Each row is a point on a landscape with many valleys, with its height.
From any point a ball takes the steepest step (drop divided by distance) to one of its 2 nearest points. It stops when none of these is lower. Distance is the straight distance between rows; heights are no part of it.
z164 h=7.74: [ -9  22   0 -37 -30  53  19 -36 -10  18 -52  -2 -31   8 -23  -6 -21  16
 -25 -15  10   1  17 -39  11  23 -16 -10  50 -33   5 -18 -43  20   1  43
 -10 -23]
z734 h=3.29: [-21 -14 -34  -5  12  26   4  13 -19   4  43 -13  20  26 -23  31 -12  15
  -7 -16  -5   8  -1  21 -10   1   2 -14 -10 -28  33  71  39  -2  10  -7
   1 -17]
z713 h=3.53: [  8  15   3  -9  18  -1   0  29   9   8  11  17  -5 -22 -13 -26  10  24
   8  34   9   0  -6   1  14 -20 -25  10  -4  -4  48  16  -6  37 -50 -19
  31  26]
z992 h=1.70: [ 21 -12  -2  17  19 -13  -3  -9  18 -10  52 -16  29 -11  -9  21  36  -7
  30 -31  16   9  18   9 -27  16  -1  -7  -7 -14  36  17  25  15 -17   3
  27  -6]
z466 h=4.89: [ 32 -18  21  54 -11 -27 -15  27   7  27  26  -2   2 -21  -3  34  35  -5
  25  -2   7 -10 -18  23   4  -1 -14  -6  -8  16   1   1  46 -21   9 -47
  12  15]
z728 h=3.05: [ -6 -15 -17  25  19  19  -1  16   6   4  40 -30   2  23   8  48 -21  22
   9 -23   0   3  17  23 -29  21  13  -1  -7 -24  34  50  21   6  -1  21
 -16 -13]
z295 h=4.79: [-12 -16   8 -10 -13  -8  25   1  -4  11  11  -6   2  -7 -14 -23  -1  26
   8  20  21 -16  -4   7  -3 -14 -23  22   5  -3   0   1 -13  26 -37  19
  -3  15]
z131 h=4.46: [ -5 -20  12   1 -12 -19  15 -25   1 -11  11 -16  23  -2   6  -3   4  12
  20   3  17   0  21 -11 -25  -6 -16  -7  -3  -4 -13   6   4  22 -29  18
  13  12]
z770 h=6.41: [ 20   3   5   4 -25 -17 -19   0  -1  17 -22   4 -11 -17 -22  10  30 -17
 -15  -8   8 -21 -15   2   4  19   7  31  21  25   1 -44 -36  -6  19  -6
  -5  -1]
z92 h=2.98: [  6   8 -36 -37  -4  21  18  22 -30  20 -30   4 -11 -23 -39 -45   0  -3
 -19  12  -8 -37 -32  -9  32   3 -24  19  11   8  28 -24 -37  12  18  -8
  -7   9]
z589 h=4.43: [-38 -17   1  -1  -3  -4  30  29 -21  22  32 -20 -29   0 -11 -15 -19  36
  -3  24   0 -27  -7  16   8 -23   3  28 -21  -6  -3  -4  11  -6   4  -5
 -22  15]
z707 h=3.08: [ -1  14  14 -15 -14   6 -25 -17   3  21 -42  12 -23  31  12  21  -9   5
 -21 -18  11  35  -1 -22  24   7 -20 -49  42 -18  -2  26 -17   4  -9  19
  -1 -22]
z917 h=1.66: [ 22  26  -7 -23  -7   7 -20 -25   0  -3 -31   7 -13  -2 -25  -4   9 -51
 -34 -23 -26   0  -8 -20  12  27  27  -2  -1  29 -27 -31 -22  -9  35 -16
  -9 -16]
z275 h=2.31: [  7   4  -2 -19   1  15  -3  33   6   5 -34  -5  -5 -21  -7 -17 -15 -11
 -20  36  -1 -14 -48 -26  22  -5 -28   4  12  23  11 -11  -5  19   6 -37
  -5  13]
z825 h=6.07: [-17  -3  24   9 -20  -5 -30   5   8   5 -44  -2 -18  -9 -17  27 -10 -27
 -19  22   6 -27 -40 -20  -2  19  -1  16  16  40 -15 -27 -18 -12  27 -14
  -1   6]
z556 h=5.85: [ -7  -4  23  13   1 -14  31   5 -14   3  28  -7 -15 -19  15 -37   1   5
 -11  26   7  -7   0 -21  14 -26 -18   4 -25 -11 -30   5  30  -7 -17  -7
  -8  45]
z390 h=2.40: [  4 -18  -5  41  36  25 -13  34  -5   4  43 -13  30   7 -16  20  -7   2
  31 -11  -4  -6 -20  21   2   1  11  -7  -4   4  50  20  36  19   4 -44
  28  -9]
z816 h=6.20: [ -8   8 -11 -13  -4  -3  20 -11  -9   0  11  -6   0  -3  15 -18   4 -14
 -27  12  -7  -1   8 -14  22  -6  -9 -22 -22 -16 -30   7  10  -5   3  -5
 -15   7]
z668 h=6.13: [-17 -28  19  43  -4 -31  -8 -29  -6 -16  15 -22  16  12  28  29 -15  14
  34  -8  11 -11   0  14 -34  -1   7 -10  -8  -4 -23  -4  25 -24   5  19
  -9   0]
z808 h=7.62: [ -6  17   5 -25   0  32  10   4  -5  10  -2  -7 -26   0 -11 -21 -34  35
 -27  24   7   4   8  -4  16  -2  -3  31  -1 -29  39  24 -22   6 -38  28
  -9   3]
z766 h=3.00: [ 13 -15  -1  23   2 -14  21  22 -16   6  55 -30  -5 -27  -6  23  20   5
  -3  -2  -2 -19   7  25   8 -22  -4  11 -33 -11  32  19  36  -1  -7 -19
  -4  17]
z581 h=6.17: [ -8  12   4 -20   4  14 -31  24  12 -19 -44  32 -14  16   4 -10  -9   8
  27  27  -7  -9 -38  12   9 -10  38  35 -11  27  16  -4 -36  -2  -8 -25
  15 -16]
z317 h=7.87: [  6  26  -9 -20  -2  19  -1   1  -6   9 -24  -2 -31   6  -8 -14 -21 -30
 -40  11  -4  17 -10  -8  31  27  19 -11  16 -15   3  17 -23 -10  25  -5
 -12 -12]
z945 h=2.77: [-12 -11 -32  13  31  27  -4  28   4 -17  21   3  23  33   0  23 -10  -6
  17  -9 -17   7 -26  22   6  14  26 -13   4   2  28  24  26   9  31 -47
  19 -25]
z174 h=6.43: [  6   9   4 -13 -20   5  32 -20 -14   9  -1 -34 -16 -34  -5 -10  11 -28
 -47  -1  -1 -10  18 -24  35  15 -13   0   0 -19 -25 -26   2 -15  30   1
 -17   9]
z895 h=2.76: [  0 -11   0  24   2  -7 -12   3  18  22  21  -4  -7  19  11  38   3  19
   2 -26  10  24  15  40 -29  25   7   1  11 -20  13  33   9  -7  -3  29
 -24 -23]
z333 h=5.72: [ 30  10  -5  -1 -12 -20  16 -10   8   6  29  -5 -12 -34  -5 -16  34   5
  -1  -7  -5  -3  27  35   6 -15  26  48 -20   5  20 -26   1 -10  -8   9
 -12   3]
z722 h=4.48: [ -8   7  18  22 -34 -25 -14  -4 -10  22   8  17 -31 -11  -2 -14  18   4
  -5  -1   8 -17 -15  25  13   9  23   4 -19  16 -35 -15  -5 -26   6  -7
 -13  -1]
z790 h=3.73: [-12  19   5  -4 -30  -4  -2 -29 -16  25  -8  17 -36   4  -3 -34  18  -7
 -15  -9  10 -16  -7   2  29  16  25  -8 -14   3 -29  -4 -31 -20   5  17
 -17 -10]
z587 h=7.73: [ 13  20   8 -16 -18  36  10 -13  -6  13 -17 -15 -40  10  -3 -10 -36   2
 -43  11  -4  12  10  -9  19  22  -6  10  19 -36   4  14 -12  -8  -7  42
 -29  -4]
z747 h=6.61: [ 50   6   0   4   0 -13 -17  30   4  25 -30  18 -13 -26 -29  -4  31 -26
 -11  -4 -12 -26 -22  -2  14  17 -16  25  25  33  13 -34 -23  12 -11 -37
  -6   2]
z115 h=6.91: [  0  14  -5 -12  11  -8 -11 -21  -6 -21  -8  48   8   6  10 -27  16  -7
   9  -6 -10  15   7   4 -11 -11  32  28 -22  18 -23 -22 -22  -7  -2  12
  16   4]
z312 h=7.70: [-17  23 -12 -30 -26   8  -7 -36  -4  21 -19  29 -21  35   1  -9   4  17
 -21 -62   3  27  21   1   5  17   6 -60  36 -26 -21  35 -22 -15   5  36
 -30 -34]
z337 h=4.81: [ 14  11  13  14  20  -1 -14   2  11   2  15  10   4  10  22   4  -6   4
  22  11   7  25  10  -2  -5  11   8   0  -1 -16  30  39   4  20 -33  16
  22   1]
z366 h=1.96: [ 13   0  21  24   1  -8 -10 -17  12  -5  26 -12  11   1  27  36   1 -25
   6  -4  -2  23  29  -8 -22  16  -7 -26  -6  -3 -17  23  23  -5  18   7
   2 -14]
z322 h=4.16: [-16  16  -7  -3  -3  15   3  20  -7  29  19   1 -30  35   0 -23 -32  23
 -21  15 -12  11  -9  18  23   5  14 -11 -19 -34   4  50  16 -31 -20  -4
 -29 -12]
z462 h=5.74: [  2 -12  23   1 -15  -4 -24   9  12  -9 -34   4  -5 -21  -3  11 -19  -4
  -6  30  -4 -18 -33 -10  -6  -5   1  35   4  48  -7 -44 -13  -6   1 -17
  -4  26]
z954 h=2.28: [ -2  13 -30 -26  -4  18 -11 -16  -9 -15 -35  10 -11  14 -17 -23  15 -43
 -26  -8 -32 -15 -18 -13  18  18  36  27  -5  41  -8 -34 -47 -23  32 -10
 -10 -20]
z929 h=3.15: [ -6   3  15  28 -26 -15 -12 -11   2  39   4   8 -11   8  -8  25  21  19
 -13 -18  30  11   2  35  -7  25  20   2  23 -12   1  15  -8 -10  -6  19
 -13 -18]
z101 h=5.30: [ 14 -17  19  18  11 -27  -5   0   8 -22 -22  -4   5 -30  16   5 -11 -34
  -6  24 -15  -4 -19 -17   1 -25   2  30 -17  47 -11 -54  23 -14   6 -19
   7  40]
z205 h=4.85: [ 10   6  -1 -35  -1  13   6 -35  28 -28 -38  -6   4  -5   1  34 -12   4
   4 -14  17  32  34 -32 -21   9 -18   5  32  -4  -1 -19 -24  19  -4  35
  17  -3]
z926 h=5.88: [ 42  -2   1  49  17 -16  -8  25 -17   6  17   1  11 -12  21  15  34 -22
  33 -20 -31 -30  -7  18  11 -30   0 -18 -26  39 -24 -25  48 -25  20 -63
  -3  25]
z882 h=3.39: [-17  10   8  15  16   2 -11  46   5  14  10  19 -28  27  -3  -4 -21  13
  11  15 -18   9 -18  28  19   2  39  10 -24  15  -3   4   8 -19  14 -43
  -4   7]
z951 h=7.49: [-13  23  12 -26   1  21  10   2  -5   4 -17  23 -19  27   9 -40 -29  25
 -10  25  -1   8  -9  -9  22  -5  -7   6  -3 -13   1  27 -21  16 -39  18
  -6   0]
z599 h=6.59: [ -7   2  12 -28 -22  11  33 -31  -4   6 -11 -37 -11 -28   0   9 -13 -14
 -53   3  13  -1  19 -37  17  -2 -34 -17  18 -31 -32 -22  10  -3   4  19
 -10   4]
z715 h=4.05: [ -5   1 -19 -11  42  18 -19  -3  25 -33 -11  10  10  49  27  10 -26   2
  12 -29 -29  35  20  -8 -28  15   7 -20   1 -10  -3  32   3  -1  21  30
  -6 -25]
z431 h=2.86: [ 15  -1   3  20  28   3 -21  32   1   8  16  18  -7   0   6  -7  15  -3
  12   4 -19  -1 -16  44  10  -9  34  30 -19  32  18   1   8  -4   0 -47
   9  -5]
z76 h=2.54: [-15  14  21  12  -8   1 -11  -6  -9  16 -28  14 -31  32  23 -22 -38  -6
 -15  28   1  10 -26 -11  25  19  -7 -13   4 -12 -44   9 -10 -37   2  -6
 -19  -5]
z533 h=6.85: [  8 -15  -3  -2  -3 -13 -21  -2  -7 -26 -22  30  37  -8  -5 -13  19 -29
  17   3 -18  -5 -23 -23  -9 -17 -10 -10  -2  33 -37 -37   3   9  14 -18
  25  18]
z649 h=4.04: [-13  -5   8  16  16 -14  13 -16  -9 -26  38  17  35   9  15 -19  12   9
  30  -9   1  -1  21  -4 -25  -5  -2 -21 -18  -8 -18  10  20  17 -22  19
  12   4]
z684 h=3.37: [-10   2   7   9 -12 -16 -24 -26   1 -21 -18   1   1   7  17  28 -10 -24
   2   3 -12  12  -1  -1 -14  -4  14  -1  -8  11 -40 -19  -3 -26  23   6
   2 -11]
z247 h=4.42: [-24 -25 -10  15   6   3  10  37 -12  19  -2 -16   2   3 -10  12 -26  -8
 -14  28  14 -20 -48  12  11   0 -26 -13   9  -9   4  27  25 -10  26 -41
  -3   5]
z30 h=4.24: [ 19 -13  -8  20  -5 -29  25  27 -10  30   0  16   7 -30 -28 -21  28  13
  -9  15   2 -31 -29  -8   1 -15 -48  -5  -5   9  -7 -28   4   9   0 -21
 -18  38]
z168 h=2.53: [  9  15   9  -8 -10  -2 -26 -24  -1  -7  -8  17  11   1   3  25  23 -51
 -10 -15 -23   6   5  -6  -2  12  17 -17  -5  25 -44 -22  -7 -23  42 -26
   9 -17]
z228 h=8.05: [-27 -17 -22 -14  -4 -18  19 -14  -6   0  12  11  23  -4  -9   6  37  25
  10 -30  27  -7  20  29 -34  -6   7  21  10 -15  13   0  -9  10  -2  22
   0 -12]
z545 h=3.28: [ 15   3   4  -4  17   0  11  43  -6  16  16 -12 -12 -31 -24 -16  16  17
  -3  28  -2  -4   4  19  19 -16  -7  38 -13   1  43  -4   5   5 -12 -25
  -4  25]
z688 h=5.43: [ 28  23  -4 -11 -37 -10  24 -33  16  -3   0   6 -19 -38  -8 -18  35  -1
 -28 -23   3   9  33   0   2  14  12  41   8  -1  10 -37 -22  -9 -18  32
  -4   1]
z632 h=6.96: [ 28  -1  -1  -5   0 -25   1  -7   6 -21  -9  20  28 -25  -9 -23  28  -8
  13   9   2   3  -5 -15  -7 -13 -18  23  -6  26   1 -37  -3  18 -17  -4
  29  29]
z277 h=3.64: [-20 -14 -19  15  30   5  18  15 -16 -25  28   2  28  20   5  -7   4  -8
  30  -6  -8   4   2   0 -11  -6   2 -29 -15  -2  -3  16  18  17   6  -5
  17   0]
z478 h=3.89: [-11 -10  -3   2 -26 -24   6  13  -5   9 -23  16  19 -18 -20 -24  30   2
  -5  17  17 -25 -27 -25   2 -11 -52 -12  23  17 -19 -23  -4  20  -5  -3
   5  25]
z256 h=5.29: [-28  -5  26  -8 -17  11  10   7   2  -8 -38  13 -10  14   3 -10 -21  45
  29  25  28 -19 -18   0  -7 -17   0  34  10   5   2  -6 -24  10 -39  34
  -2  -1]
z185 h=2.75: [ 47  -5  -2  19  18 -13   6  28   4  12  58 -29  -1 -27  -6   4  29   3
  20 -11 -20 -16  14  34  -7 -20  12  20 -40  14  46   3  31   6 -15 -34
  -3  20]
z296 h=3.98: [ -9 -12  16 -12 -13   8  -5  22  -2   8 -27  -3  23  -9  -6  18  -2  15
  12  29  33 -12 -28  -4  -1   1 -33 -12  29 -15  23  28 -14  40  -6   2
  21 -14]
z45 h=3.87: [-20  -4  -7  10  15  17   6  31  -8  11  11  -8 -33  29   1  -5 -52  15
   0  29 -13   2 -22  21  17  -2  29 -10 -21 -15   4  35  14 -31   2 -24
 -22   2]
z216 h=3.43: [ -4   5  -9 -13   9  20 -35   2  13  13 -22  22  -4  51  23  24 -16  18
   2 -26   9  36  14   2  -1  12 -16 -48  27 -26  17  53  -5   7  -8  22
   1 -32]
z133 h=1.28: [ 21  -5   9  36  12   0  -8 -14  19 -11  59 -26  21  -1  22  33  31  -7
  34 -30   0   0  26   1 -17  17  14 -39 -18 -14  10  31  36  -1   6  11
  23  -2]
z436 h=5.93: [ 12  12   0  -1  -5 -11  21 -12  12 -13  43 -12  -6 -14  11  -5  19  16
   2 -13   0   2  35  31 -17 -17  35  42 -24 -17  37   4  14 -19 -21  34
 -27   7]
z388 h=3.49: [ -8  -9  -8 -13  -9 -16   6  -8 -10   9 -17  -8   7  -9 -25  -4  23 -19
 -17 -11  10 -16 -11 -16  11   6 -34 -25  21   2 -37 -16 -12   5  33 -17
   5  -5]
z31 h=5.17: [ 23   0  20  41  32  -4 -41   3  22 -14  25  23  17  -4  24   6   1 -11
  50  -2   5  19   5   7 -15  17  27 -10   2   9  27  14   4  15 -31  -8
  51   2]
z616 h=4.83: [ 23 -23  -4   9  26 -17   7 -12   6 -52  33 -12  20 -24  16 -15   1 -14
  41 -10 -13  -7  22   7 -26 -26  33  22 -34  23  24 -39  12   5   3  17
  16  20]
z819 h=7.88: [-24   9 -12 -48 -15  47  12 -26 -12  11 -34 -19 -18  18 -19  -8 -40   7
 -33 -22   5   4  15 -38  15  17 -14 -46  43 -35 -21   8 -36   0  26  22
 -19 -31]
z42 h=0.86: [ -9  -3  18  31   9 -13  -9  35  15   1 -23  12   0 -17  -1 -17 -10 -28
 -11  34  -1 -25 -41 -26  25 -14 -10  -3  -2  28 -32 -14  15 -24  19 -46
  -2  36]
z567 h=4.25: [  4   7  20   7 -10  -7 -21  20  -1  31  -6   5  -8  -8  -5  25   2  -5
  -8  10  25  12 -17  -2  24  17 -20 -21  29  -6  22  23 -11  11  -5  -7
  19  -6]
z223 h=7.07: [-14  -2   6 -11 -20  -6   0 -39   3  -7 -26  -5   3  32  11   3 -15  37
  -5 -38  19  14  38   5 -40   3 -14 -12  28 -20 -41   1 -12   1 -15  47
 -26 -21]
z852 h=6.64: [-28 -21  14  15 -13 -11   3 -28  -5  -4 -13 -16  21  38  29  13 -36  25
  15 -11   7  -9  13   3 -38  -1 -15 -22  11  -1 -52  -4   7 -10 -16  36
 -13 -17]
z240 h=7.25: [ -5   8  13  -3  -8 -11   0  -8  -1  -4 -20  26 -14  16  10 -33 -11   7
   1  25   4  20  -2 -21   8  -6   5  12 -11   5 -23 -11 -15   3 -21  18
   8  13]
z380 h=7.97: [-12 -20 -21 -21  -9   2  22  -1  -6   4 -10 -22   7  -3 -16  28   5  16
 -16  -7  21 -12  19  25 -18   0  -3  25  19 -19  19   2 -23  15  12  31
 -11 -15]
z768 h=6.04: [ 41  20  37  16   6 -14 -42  -5  18   7 -12  23  -2 -24  12   8  12 -32
   1  10   9  20  -1  -4   4   5   6  -3   7  34   2 -13  -6  13 -18 -23
  28   2]
z860 h=2.07: [ 11  -4 -13  30  45  22  -7  24   0  -8  58   3  26  -1  -5   4  17   8
  41 -24  -4   2  14  20 -10  12  32  -5  -9 -10  50  35  27  20 -21 -16
  29   6]
z194 h=2.92: [ -6  18 -22 -22 -16   5  18 -16  -9  -4 -24  35 -16   2 -25 -49   9 -16
 -16  -6 -10  -5 -13 -11  22   3  16  12  -5  16 -18 -35 -44  -8  13   3
 -13   1]
z671 h=3.71: [ 13  19 -25 -25  16  26 -29   8  28  -2 -28  12  -9  38  23  26 -18   0
  -8 -17 -10  45  17   9  -7  21  14 -16  16 -19  23  38 -11 -12  12  13
 -16 -29]
z23 h=4.33: [-15 -14  -9 -17  24  18  -7  -2   5 -32 -14 -14  13  29  21  20 -23 -12
   8   2 -12  30  22 -20 -15   5  -9 -30   4 -15  -6  20  -4   8  23  11
   3 -16]
z281 h=7.86: [-13  -3 -11 -37 -27  48  32 -18  -3   5 -31 -16  -4 -17 -31   8 -18  10
 -33  -3  23 -15  18 -26   3  11 -15  15  43 -30  16 -21 -37  25   1  41
  -3 -10]
z207 h=2.59: [ 12   7  31   5 -16 -18 -23 -24  15  14 -12  -4  -5  19  20  40  -6  -7
 -10  -3  16  33  21  -5  -8  17 -20 -35  23 -16 -15  18   2  -8 -10  15
  -4 -14]
z904 h=3.19: [-17 -14 -15  19  22   8 -14  30  -3 -25 -10  -8  20  24  14  13 -16 -18
  28  17 -20  -4 -19   3   3  -5  21 -11  -6  15   5   5   7   1  29 -34
  15 -15]
z702 h=5.42: [ 12 -23  13  10   1 -20  23 -42  16 -46  37 -45  12  -6  26  24  -8  -5
  23 -13  -8   6  38 -13 -31  -9  -3 -12 -26  -4   5  -1  30  -7   1  42
  -1   7]
z509 h=8.14: [-19  -2 -25 -17   5 -10  -7   2 -11   3 -12  27  27   3 -19 -11  44  15
  16 -18  17  -4  -8  15  -6   0 -12  10  13  -1   6  -3 -26  19  -6  -2
  15 -16]
z171 h=7.92: [ -1 -12 -13 -43  -4  30  13   5  -3   1 -15 -29   5 -21 -29  30  -8   8
 -21  14  11   4   9  -5  -9  -3 -27  18  30 -21  34   2 -23  33  18  16
  11 -16]
z590 h=4.23: [-34 -16  -8  -2  -7   8  15  27 -27  30  12 -12  -7   3 -23 -18 -26  19
 -17  22  13 -28 -22  15  15  -8 -18   0  -3 -18   6  11   4  -6   5 -14
 -15  -3]
z636 h=5.18: [ 11   4   1  -6 -36   0  44 -27  17  -6   2 -15 -14 -29  -7  -2  -1   0
 -25   2  10   8  26 -18  -3  10  -8  37  20 -17  32 -23  -7  -1 -29  41
  12   9]
z236 h=3.24: [-12  -9  -7  -3 -18  -5  28  -5 -27  19  40 -40   1 -23 -10  23  22  10
 -23 -11   6 -17  18  20  -4  -7 -18  -9 -18 -32  -3  41  31  -5  12  -1
 -20  -1]
z347 h=5.33: [ 13  -3   8  55  -3 -10  -4  16  -8   7  44 -15   2 -15  25  31  30  -5
  25 -13  -3 -22 -11  28   6  -4  16  -8 -19  22 -11  -6  60 -29  36 -44
   9  15]
z661 h=1.22: [-25  11  16   4 -33 -11 -24 -23 -12  23 -49  26 -29  37  12  -9 -22 -10
 -14  12   6  -3 -23 -15  18  17  -4 -28  12   7 -52  -1 -29 -16 -13   9
   2 -15]
z420 h=5.58: [ 36  -5  33  35   2 -31 -48  -1  16  -4  26  20  22 -29  14   4   5 -23
  40   4   0   8   0  16 -17  12  17  -7  -3  28  18 -15  12   7 -31 -19
  35  15]
z308 h=3.48: [-25 -17  -2  -1 -15 -13  23 -13 -18  19  26 -35  11  -3  -7  38  26  11
  -9 -21  21  -1  18   2 -12   2 -18 -34  11 -26 -35  18  18  -5  24 -10
 -12 -19]
z759 h=5.44: [ 14  37   0 -32  18   5 -34 -35  13 -12 -28  46  16  -8  20  -2  14 -13
   3 -14   7  40  25 -19 -14   4   9  -1  21   9   5 -10 -27  14 -11  20
  33  -7]
z655 h=4.90: [  6  -9  -1   4  17  -7  11   4 -10 -17  -6  -4   5 -20   3 -23  -4 -14
  -5  22 -26  -2  -6 -19  16 -34  10  24 -38  29 -23 -42  14  -2  11 -21
 -11  25]
z821 h=6.74: [-18  -4   3 -26 -22  22  32 -42  -1   4 -22 -46   2  -5  -3  25 -29  11
 -25  -2  15   9  36 -41 -17   9 -45 -10  34 -27 -27  -4  -6  13 -14  31
 -15  -8]
z373 h=7.44: [-11  15  -7 -25 -30  22 -11 -35  -4   7 -58  27 -11  39   0  -2 -17  28
  -8 -44   5   6  26  -7  -9  14 -14 -19  46 -13 -21   3 -40  -8  -3  55
 -17 -34]
z75 h=2.71: [  1  -7 -10 -21 -14  23  31   5  -5   5 -22 -14 -12 -27 -25 -18 -21  -9
 -39  32   2 -20 -22 -29  31   6 -27  28  17   1   8 -39 -20  14  12   5
  -3  22]
z535 h=6.34: [ 30  29  20   1  -6  -7 -24 -14  12  16   1  21  -6 -14  15  -6  34 -25
 -23  -3   1  22   8   5  22  13  22  -5  -5  -2  -2   7 -13   3 -11  -3
  12  -5]
z389 h=4.98: [  8  -6  -1 -14 -19   7  38 -21  -1  -5  17 -43 -18  -2  -6  15 -29  16
 -15   4   2   9  32 -17 -11  -7 -15  32   0 -25  28  13   9   0 -50  46
 -25  15]
z961 h=3.72: [-10   9 -26   4  15  21  19   3  -2 -26  42  -6  17  10  13  -8  16 -17
  11 -17 -27   2  22  10   7 -10  29 -34 -28 -17  -9  28  30 -10  36 -18
   3  -2]
z440 h=7.93: [ -6  27 -23 -47  -3  26   3 -19   0   2 -24   1 -31  22 -15  -6 -12 -15
 -39 -14 -12  27  12 -25  14  21   4 -30  27 -22  -5  12 -20  -9  30  14
 -10 -28]
z113 h=6.58: [ 10 -30  -6  25   1 -27 -16  11  -8 -24   3   8  44 -22   0   8  23 -17
  39  -1  -5 -19 -22 -10 -32 -23 -16  -9   1  33 -19 -41   1   6  24 -13
  18  18]
z814 h=2.43: [ 29  -4  -4  22  48   6 -14  33  11  -5  44  -1  12 -10   1  -7  23   8
  35 -12 -11   1  15  36  -9  -5  29  33 -22  20  46  -2  18  10 -22 -24
  15   0]
z161 h=4.61: [ -8  -1 -13  12   1   3  -9  47  -5  18  -5  -6  17   5 -21   4 -18 -14
  -8  19  -3 -19 -46   3  28   0 -22 -35  25   6  12  26  36  -8  20 -76
  13  -6]
z27 h=5.35: [ -8  -4  22  26  -9 -23  21  -3  -3  -8  40   0 -10 -10  15 -36   4  26
  28  25   3  -8   7   0   2 -22   6   9 -41   5 -15 -13  12   0 -32   6
  -7  37]
z510 h=4.76: [-12 -12   6 -11  -7 -13  42 -35   8 -15   9 -44  11   2   4   7 -16  19
   9 -15  25   1  29 -14 -34  -5 -16  12   6 -18  -5  15   4  14 -46  45
  -8   2]
z339 h=7.99: [-13  10 -25 -27  20  20   8 -21   4  -6   4  24   5  29  20 -28  -8  15
 -18 -25  -7  20  35   3 -21   4   9  -2 -11 -28 -17  24   2   3  -4  46
 -29 -13]
z888 h=1.85: [  1   3   4   2   8  -6 -22  25   5  11 -35  17   7  -3 -15 -17  -4 -25
  -7  20  -6  -5 -39 -23  33  -5  -2 -10   4  29  -9   3  -9  10   6 -50
  15   7]
z124 h=6.28: [ 19 -20  -3  50  14 -30 -23  14 -12 -22  16  -2  34 -12  12   5  21 -24
  32 -15 -30 -35 -16   9 -19 -29  -5 -11 -19  37 -21 -39  37 -11  21 -36
  11  25]
z593 h=3.20: [ 11  -1 -38 -37  -1   0  12   9 -14   0 -33   8   7 -12 -36 -25  35 -12
 -11 -13  -7 -22 -22 -24  10   4 -42  -4  15  11  -2 -39 -38  11  28   2
  -2   1]
z147 h=3.95: [-27 -23 -10  15   6 -17  -2  -9 -12 -14  -5 -10   5  13  13  13  -1  -7
  -4  -8  -8  -4  -2  16  -8 -14  29  16 -21  16 -22 -23   0 -16  31  10
 -25  -6]
z629 h=5.75: [  4 -13  14  19 -26 -35   8 -48  -4 -23  21 -30  12  -7  29  19 -10  -3
  19 -14   5  -6  26   9 -31  -3  10  -2 -16  -7 -13 -13  23 -32   4  43
 -16  -4]
z550 h=4.47: [  3  22  13  10  13   2  -4  14   7  23  33  23 -27  17  10 -10 -18  23
   1   9  -8  24  10  20  16   6  23   4 -31 -20  14  37   5  -8 -35   3
 -14   5]
z982 h=4.53: [ 18  -6  -5  18  24 -16  12  38  -2   9  10 -13  13 -24 -10  -9   8 -14
   4  18 -20 -25  -8 -10   9 -31 -28   1 -22  11   0 -23  30   4   4 -39
  -1  40]
z674 h=4.52: [ 21  -1  11  34 -18 -21  -8  17   6  42  16   1   3 -16  -5  31  28  -9
 -10  -3  16  -1 -22  15   9  11 -14 -15  11   6   4   9   7   9  -3 -27
   7  -4]
z381 h=3.47: [ -6  -2 -10 -24  32  14   2  29  -9  -2  30  -8  -9  -6 -20 -10 -15  16
 -12  10 -12   3  10  31   2 -12  26  57 -14  -8  59  18  -3   3  -3  -2
 -12  -2]
z192 h=5.12: [  8   8 -11 -40  -4   5   2 -33  22 -31 -28  19  18 -21  -6   9  20  -7
   9 -11  19  25  19 -20 -13   6  -7  20  28  11  14 -36 -30  17 -12  21
  37  -6]
z659 h=4.84: [-36  -2  30  18  11  -8  12  32  -3   1  29  -5 -21  10   2 -19 -13  41
  30  27   0  -9   0  18 -14 -21  13   9 -36  10 -10   1  18  -4 -29  -7
  -7  35]
z650 h=6.77: [ 55  13 -10 -10  12 -17   1   6   8   5 -16  28   0 -35 -16 -21  31 -17
   2  -8  -8  -2  -1  -5   9  -6  -5  30  -2  28  12 -43 -25  11 -22 -18
  10  15]
z500 h=4.59: [-11   0  -1 -48  11  30  -1 -18  26 -14 -37 -13   4  19  11  17 -27  20
  11  -4   0  32  26 -39 -18   1 -28 -13  26 -20  -3   3 -18  28  18  31
   1 -19]
z528 h=6.54: [-10  16  -1  -2   7  -3 -42  -4  -1 -12 -24  52   1  27  11  -8   5  -4
  19  -3 -11  12 -19  22   1   1  50  16 -17  31 -11 -10 -29 -21  -4 -11
  17 -14]
z90 h=3.76: [ -1   0   0 -18   3  23  -2  38   0   4  -8   7  15 -17  -6  -2  -5  33
  20  39  22 -20 -31  11  12  -9 -33  14   9 -12  50  29  -5  46 -20  -9
  23   4]
z448 h=3.45: [-26  -4 -33 -12  17  21  23  -1  -4  -7  36 -17  15  21  -2  17   5   3
  -7 -29 -10   9  18   8 -10  -4  14 -37 -12 -31  -2  48  33  -3  27  -2
 -13 -31]
z788 h=4.82: [ -2  -8 -34  12  14  12   3  57  -3   2   7   2  10  13 -19 -23 -33  -7
  -1  27 -21  -9 -40  15  32 -14   5 -22  -3  12  12  16  40  -8  19 -85
  11   4]
z983 h=5.82: [-12  12  18 -11 -15  12 -24  12  11  -9 -43  17 -21  16  13   3 -19  20
  23  35   0 -10 -34  -1  -1  -1  19  42   1  15   9 -19 -42   4  -9  24
   0  -7]
z726 h=7.85: [-25  26 -21 -25   7  16   9 -32   7   3   6  24   1  36  10 -23  10  15
  -9 -43  -6  27  32   5  -5  -2   3 -63  -3 -36 -30  44  15  -8  -6  24
 -25 -26]
z885 h=4.41: [-12 -27   0  34  17 -21   7  -6 -12 -36  21 -22  10  -4  25   4  -4  -2
  26   0 -11 -17   7  10 -20 -33  25  17 -33  28  -3 -33  12  -1  27   2
   0  16]
z438 h=5.16: [ 22 -17   6   4  13 -26   8 -36  17 -51  33 -21  36 -19  25  -3   1  -6
  31 -12 -12  15  29 -20 -33   0  14   5 -25   5  15 -22  17   3 -10  40
  28   6]
z530 h=2.11: [-23  10  34  12  -1 -12 -10   6   5   5 -30   8 -26   4   8 -31 -26 -16
 -21  35   3 -23 -42 -15  27   9  -9  -2   0   4 -48  -6   3 -36  10 -27
  -7  13]

Two balls start at each pair of points below. Name the first point that both come to, or write never.
z113, z650 | never
z30, z533 | never
z599, z587 | never
z632, z240 | never
z550, z808 | never
z951, z337 | never

For each start below, name the point where the ball stops.
z982 | z42
z31 | z860
z440 | z277
z312 | z917
z438 | z917
z759 | z133

Call two points neighbours if one is among the 2 nearest of the other. Go from one point of each pair to the other, from neighbour to neighbour, staying as low as possible. Name the highest point that can't be avoided.
z895, z545 | z674
z42, z917 | z790
z661, z42 | z76
